Points on a hilly landscape, in no order, each with its height.
A ball rolls from a point to the lowest of its 2 nearest points, and stops where none of them is lower. Distance is the straight distance between rows; heights are no part of it.
bageb (h 5.77): [126 106 114 109  66 126 100 158 115 120 149  50 143 130 112  98 146  90
 135 161]
romos (h 3.84): [138 119 151 121  83 149 147 179 115  99 151 116 179 148  81 118 165  85
 146 169]
Vegi (h 4.98): [ 95  74 126  90 151 131 149 130 143 197  90  70  76 136  78 139 140 111
 141 113]
Bofis (h 4.04): [158 140 143 161 103 172 145 130 112 106 124 158 152 135 137 141 154 136
 170 127]
Tonu (h 7.15): [116 151 103  77 116 135 120 182 133 125 154  59 158  98  94 126 138 101
  99 155]
Zam (h 3.35): [112  90 142  97 131  82 126 194 156 101 156 164 139 138 144  98  97 156
 102 131]
tatab (h 1.45): [127 188 136 139 139 100 144  93 120 183 124 116  53 139 153 164 115 172
 144  69]
gibeg (h 4.37): [125 113 154 136  78 143  87 127 116  86 136 215 145 129 117 105 155 162
 142 159]
bega (h 3.30): [108 174  88 112  90 157  96 120 147 124 180 125 117 112 136 130 147 135
 122 101]
Nedo (h 3.52): [120 153 139 116 105 137 191 153 105 104 166 116 193 137 114 134 164 112
 111 152]
gom (h 2.64): [138  73 132  75 140 108 122 198 151 117 149 145 195 125  96 105 107 115
  87 174]
ral (h 6.24): [135  85 162 115 214 101 143 117 135 156  88  84  96 135 168 120  84 148
 120 109]
Tak (h 5.22): [107  84 107  98 137 138 142 159 129 141 136 110 136 120 107  98 132 130
 135 139]
Kera (h 3.42): [167 137 115 200 116 163 161 113 102 159 158  94 132 119 101 125 156  76
 152 142]
Nebur (h 5.99): [129  73 175 115 218  92 150 135 138 176  92 114  86 162 123 140  71 140
 119  82]
Mena (h 3.95): [149 160 172 165 144 145 209 115 111 119 169 137 164 156 113 139 142 119
 120 132]
Kerez (h 1.11): [ 94 116 136 134 163  90 135 166 123  99 105 156 146 127 157 140 114 125
 120 137]
Nudo (h 1.93): [158 175  91 187 101 145 141 118 133 153 143 134 112 103 132 152 128 134
 173  98]
subat (h 5.57): [ 96  98 120  77  91 127 105 164 131 152 132  41 117 148  81 108 142 115
 130 164]
ros (h 3.15): [160 184 108 145 124 163 106  61 137 135 113 174 118 100 137 148 123 148
 113  77]
nanug (h 4.14): [168 159 131 168 161 134 198 129 100 118 125 130 162 118 135 145 139 115
 105 118]
kevef (h 4.17): [136 105 154 106  71 150  87 180  91  89 164 110 171 147 107 114 172  97
 135 185]
Vevur (h 2.32): [ 95 149 107 100 175 110 138 129 130 111 134  97 118 127 185 127 125 100
 118  92]
Bal (h 2.39): [135 173 100 163 152 112 130 121 124 167 126 102  85 121 150 159 110 133
 129  82]
veza (h 2.51): [152 178 100 120 124 131 165 146 142  94 192 104 165 106 125 115 146 129
 112 129]
neso (h 5.30): [ 86  76 130  78 115 119 123 147 140 183 125  69  75 150  78 113 119 107
 127 144]
Gitov (h 2.85): [108  71 128  88 185  84 136 135 157 129 101 158 145 135 115 113  72 121
  77 151]
lidub (h 2.37): [149 199 128 141 143 111 112  79 106 150 107 136  74 117 160 179 101 178
 140  53]
bugus (h 0.20): [ 85  83 135 114 159  78 118 176 157 124 113 156 142 123 117 129 113 101
 129 161]
maror (h 2.31): [154 195 105 163 108 149  95  93 139 154 127 128  86  86 139 164 136 153
 162  82]
mumoz (h 3.39): [106 111  96 107 168 124 158 106 136 152  63 133 139 113  86 144  78 112
  83 173]
tutep (h 2.20): [126 181 135 117  49 135  96  57 149 163 111  91  40 134  99 135 153 150
 166 105]
podu (h 3.83): [155 101 152 163 100 161 165 158 117 108 153 161 176 137 119 134 139 108
 153 154]
Mebo (h 4.23): [170 210 123 195 123 150 169  90 108 131 198 171 133 116 115 147 143 114
 117 106]
tal (h 2.63): [111 174 115  71 129 123 125 106 166 104 168 123 113 133 175 128 118 170
 129  73]
ribul (h 2.12): [114 126 153 145 121 120  85 139 117 136  91 186  80 133 142 147 124 184
 177 100]
suko (h 5.92): [132  77 127 127 100 128 107 140 122 130 109  68 145 131 104  94 142  93
 153 192]
pivo (h 2.60): [143  85 148 150 228 104  92 150 123 130  82 142 133 148 186 124  95 133
 104  98]
regi (h 3.03): [113  87 159 130  69 114  74 128  93 129  96 115  62 165 137 111 158 145
 168 141]
Fuvo (h 2.46): [129  69 145 142  53  93  63 126 113 115 116 119  97 164 136  93 156 114
 146 170]
gug (h 1.01): [135 166  96 159  54 146 127 125 119 140 152 107  94 112 119 115 152 112
 150 143]
Tep (h 2.28): [137 183 128 124 133 127 177 116 123  76 173 129 168 122 152 119 143 153
 105 120]
Far (h 5.00): [108 116 110 118 109 154 130 142 113 125 143 114 116 113 136 107 142 143
 168 117]
befi (h 2.90): [130 160  96 180 142 122 123 122 137 179 169 103  77 105 119 139 141  98
 136 102]
zegi (h 3.26): [127  90  97 109 132 138 138 145 146 137 103 110 187 111  73 122 120  95
 108 192]
gazul (h 4.22): [136 169 134 126  85 164 145  59 122  90  93 190 160 126 115 141 131 166
 126 122]
Vuba (h 3.20): [156 153  91 191 121 147 117 129 137 170 155  97 116 100 107 126 138  71
 142 130]
Rubeg (h 3.58): [142  57 130 154 178 107 109 188 116 175  94 182 119 135 132 140  90 135
 130 118]
Dumuk (h 3.25): [136 127 132 139  45 132  74  98  98 128  93  95  72 157 134 120 155 132
 182 134]
badig (h 3.66): [ 93  77 143  75 153  71 135 178 168 130 141 137 108 127 135 115  94 151
 122 121]
Bege (h 3.01): [115  84 127  82 114 100 116 214 128 114 143 140 157 140 107  96 113 131
 117 147]
Pada (h 3.31): [103 105 113 125 195 117 117 122 139 106  99 107 145 159 182 102  93  93
  94 108]
gudav (h 3.93): [158 155 150 151 148 149 169  92 104  76 132 185 172 151 182 137 127 143
 106  94]
Det (h 4.08): [148 164 143 144 117 172 146  82  97  86 109 213 148 139 160 151 131 153
 116 102]
zuso (h 1.78): [100  68 123  81 127 104  79 170 158 152 123 136 145 130  71 120 101  83
 111 197]
pekis (h 3.51): [107 147 147 108 130 145 127 102 146 162 146  97  52 127 137 163 145 143
 175  71]
dip (h 6.65): [127 105 115 141 194 131 130 130 151 158 124  77 124 122 157 144 114 146
 146 101]
lekik (h 1.96): [145 173 143 129 148 119 135  89 116  66 146 134 149 131 184  99 135 160
  95 108]
fupi (h 2.92): [113 124 114 156 115 125 150 151  94 123 111 120 147 126 120 135 152 115
 138 154]
Sema (h 4.03): [ 96  62 161  69 170  89 142 149 176 163 123 115 101 133  98 119  96 129
 114 138]
mumor (h 3.89): [173 187 130 179 174 110 126  96 105 119 137 101 128 109 178 132 116 137
 118  88]
muk (h 1.92): [132  97 134 155  66 130  91 125  89 100 114 106 119 148 128 104 165 102
 154 159]
Nazuz (h 2.26): [115  79 136  86 145  79  83 186 165 140 145 166 151 131  81 115  95 119
  70 175]
siv (h 4.75): [136 118 115 151 104 156 108 133  95 154 104 118 100 134 139 130 133 150
 179 103]
kebes (h 3.12): [ 93 166 122 110 136 135 133 108 156 133 154 107  96 115 162 135 134 149
 160  82]
Bav (h 1.09): [107  69 141 129 130  91  86 181 156 153 127 148 126 125  98 119 136  87
 143 182]
bavob (h 3.73): [133 173 120 167 142 165 139 106 111  89 134 149 145 132 178 157 142 129
 129  94]
mibug (h 3.94): [102  48 126 102 132 120 126 165 126 182  83 129 105 129  87 111 111 106
 137 181]
tidi (h 3.72): [110  64 148 111 195  87  99 139 150  97 106 130 131 182 182  84  71  93
  82 126]
rivev (h 2.81): [115 172 132 149 114 135 108 100 131 161 112 115  80 111 147 188 147 151
 184  85]
bok (h 6.45): [111 105 146  99 190 104 145 125 159 152 124  76  82 126 162 122 102 144
 149  90]
tede (h 4.35): [142 179 158 126  60 174 143  69 134  94 108 202 157 139  76 137 170 163
 125 138]
daf (h 5.71): [119  59 164  98 176 102 135 151 132 185 109 147  87 152 116 137 101 142
 148 106]
dodu (h 3.63): [171 131 128 160 101 176 173 143 112 131 156 115 174 128 108 134 145  86
 149 132]
tasi (h 3.67): [146 205 123 166 153 129 112  61 136 109 150 133 118 109 179 134 138 135
 119  80]
kat (h 3.16): [105  99 103  76 166 119 152 115 152 119  80 126 160 115 112 124  53 111
  52 160]
Sib (h 6.97): [106 109 128 105 184 103 129 130 157  88 108  97 172 103 148 129  96 106
  97 157]
sut (h 4.51): [164 177 170 115  60 185 163  77 119  98 147 162 169 158  83 139 183 155
 144 148]
genul (h 7.09): [120 128 118  88 136 123 144 179 142 110 148  99 194 106 104 124 137  98
  80 159]
Non (h 2.97): [127  89 125  79 140 138 131 173 164 117 111 144 199 100  53 123 101 116
  82 195]
sel (h 4.13): [144 127 171 161 158 130 147 139  96  88 118 192 164 139 160 123 130 146
 113 110]
Guz (h 3.74): [116  90 159 153 121 121 152 181 126 100 147 178 159 128 122 125 114 105
 146 147]
kidaz (h 0.45): [131 124 137 131 165 127 122 111 118 117 105 135 122 121 190 123 116 170
 127  82]
salo (h 1.19): [127 114 111 143  51 149  67 109 100 116 148  67 106 147 148 101 173  95
 139 148]
niv (h 2.75): [139 174 100 111 146 103 155 136 161 142 191  82 157  99 119 119 135 113
  81 141]
vus (h 2.21): [ 98 151 118  90 128 125 122 119 137  69 158 128 140 135 180 132 124 136
  98  78]
dufu (h 1.43): [137 152 128 139 130 137 123 121 121 108  89 173 114 130 157 154 124 177
 153  90]
nuni (h 4.50): [145 116  98 175 136 138 148 170  80 159  96 114 110 129 124 139 123 124
 172 117]
Faral (h 2.47): [136  92 135 159  99 133 113 151  86 141 101 124 121 131 116 120 158 110
 172 161]
Nivim (h 0.44): [153 162 111 153  38 139  91  95 116 128 160  72  98 124 121 101 175 103
 130 144]
fuz (h 2.13): [135 191 117 141  68 159  67  53 160 145 155 120  72 101  97 113 148 151
 148 114]
Kerat (h 5.46): [105  69 127 114 150 114 149 160 136 169 126 127 104 137 117 106 116 142
 159 120]
bek (h 3.18): [113  90 139 142 154  76  95 165 152 156 142 202 101 120 142 117 103 110
 145 139]
vora (h 4.24): [145 119 143 170 126 139 163 161  70 113 116 186 152 137 128 140 133 150
 129 130]
vir (h 2.88): [139 196 104 128 120 135 102  52 142 122  94 147  98 115 144 161  99 178
 133  74]
meze (h 3.02): [101 168 113  68  90 147 110 107 146 106 167 120 127 113 150 130 163 176
 118  96]
bugi (h 3.17): [153  94 125 148 200 130 102 162 112 162  85 136 122 138 149 147 107 142
 139  91]
Mul (h 3.45): [122  73 138 143 111  93 104 175 132 127 150 194 136 120 128 124 116 132
 144 136]
gok (h 3.24): [115 144 111 136 143 130 177 147 107 106 127 129 181 130 114 126 137  89
 101 153]
vas (h 2.74): [112  88 142 146 154  95  92 165 127 151 113 180  82 138 147 148 121 148
 173 115]
tokos (h 1.42): [141 155 120 140 156 127 117  67 106  75 112 139 119 142 193 110 100 175
 117  77]
tudu (h 3.49): [148 227 122 163 120 133 145  54 140 104 143 165 146 104 163 154 134 131
 106  96]
kuz (h 6.91): [132 125 104 115 178 119 161 108 154 118  82  81 179  97 123 142  90  98
  93 158]
Kaze (h 2.55): [113  86 125  73 178 103 101 154 185 125 117 180 162 121  85 113  80 122
  55 179]
Muza (h 4.56): [131 101 160 148  82 116 108 165  94 102 156 199 134 152 108 100 157 118
 130 173]
zafov (h 1.75): [131 107 152 155 210 106  96 121 125 113 100 145  99 150 198 128  94 167
 148 100]
vogob (h 1.51): [160 172 105 171  59 174 125  92 107 146 125 123 115 115 126 131 145 138
 161 105]
Voz (h 6.77): [129 117  98 137 166 135 154 130 135 160 106 101 131  96 130 128 117 129
 138 144]
sasab (h 4.36): [ 94  71 142  29 165 118 128 123 176 171 104  93 124 111 101 132  94 147
  96 143]
dev (h 1.71): [ 87 132 129  98 154 110 133 158 128  91 135 134 146 127 179 134 137 133
 101 116]
gaf (h 3.36): [137 206 100 134 104 148 116  49 157 101 154 159 130  96 132 136 142 154
 110 108]
saril (h 3.64): [104  72 113 110 152 106 129 132 134 170  49 137 116 111  73 145  88 120
 111 186]
zep (h 2.77): [144 157 134 141  63 139  82  91 107 165 105  81  49 137 127 146 146 158
 178  97]
Pafe (h 3.53): [118 165 100 146 115 157 145 119 132 120 155 136 112 110 159 152 149 112
 114 103]
totel (h 6.84): [114 134  82 127 173 116 144 121 156 147 137  76 153 100 113 137 115 103
 109 146]
muzog (h 4.67): [171 160 168 126  25 174 128  85 109  88 154 134 154 166  96 108 181 134
 131 170]
vup (h 4.64): [ 91  70 112  57 163 154 142 135 169 181 100  91 105 133  92 128 108 118
 115 141]
num (h 3.76): [147 180 150 136 119 134 197 128 120 116 204 131 165 145 109 142 146 105
  87 133]
ledib (h 4.29): [163 145 104 169 155 131 151 141  86 134 118 126 131 116 145 145 126 139
 133  95]
Sesub (h 4.80): [149 175 136 156  49 170 136  88 104 103 170 131 144 142 102 113 171 110
 135 153]
gufe (h 2.84): [121 156 119 127 194 123 139 106 115 113  97  84 118 159 196 125 100  98
 102  93]
ridu (h 4.21): [144 114 155 156  78 169 132 111 102  88 129 192 136 126 106 122 174 159
 162 137]
mopom (h 4.33): [ 96  44 144 112 120 104 100 163 107 172 114 116  85 148  98  99 145 134
 133 151]
vev (h 3.55): [139  91 141 131 107 131 155 160 117 115 129 114 185 122  69 113 133  79
 126 193]
Fusen (h 4.11): [167 189 142 175 118 152 196  85 100 109 150 168 154 142 119 153 146 136
 115 120]
zupu (h 1.69): [144 172 114 125  42 131  70  35 157 140 143  91  60 127 101 128 161 134
 147 138]
Nobad (h 7.03): [108 155 118  83 166 100 158 143 146 106 137  85 187 112 127 113 111 109
  87 154]

For each start below, name the point where the ball stops.
Pafe: bugus
gibeg: tatab
Far: muk
Nobad: muk
Fusen: muk

Write out the way that a ball takes from each point below.
vora: Bofis > podu > dodu > Kera > Vuba > befi > Bal > tatab
bavob: Pafe > bega > meze > tal > vus > dev > Kerez > bugus
mumor: tasi > tudu > gaf > ros > vir > lidub > tatab
Nebur: daf > Kerat > Tak > Far > siv > nuni > ledib > nanug > Mena > num > Nedo > gok > fupi > Faral > muk
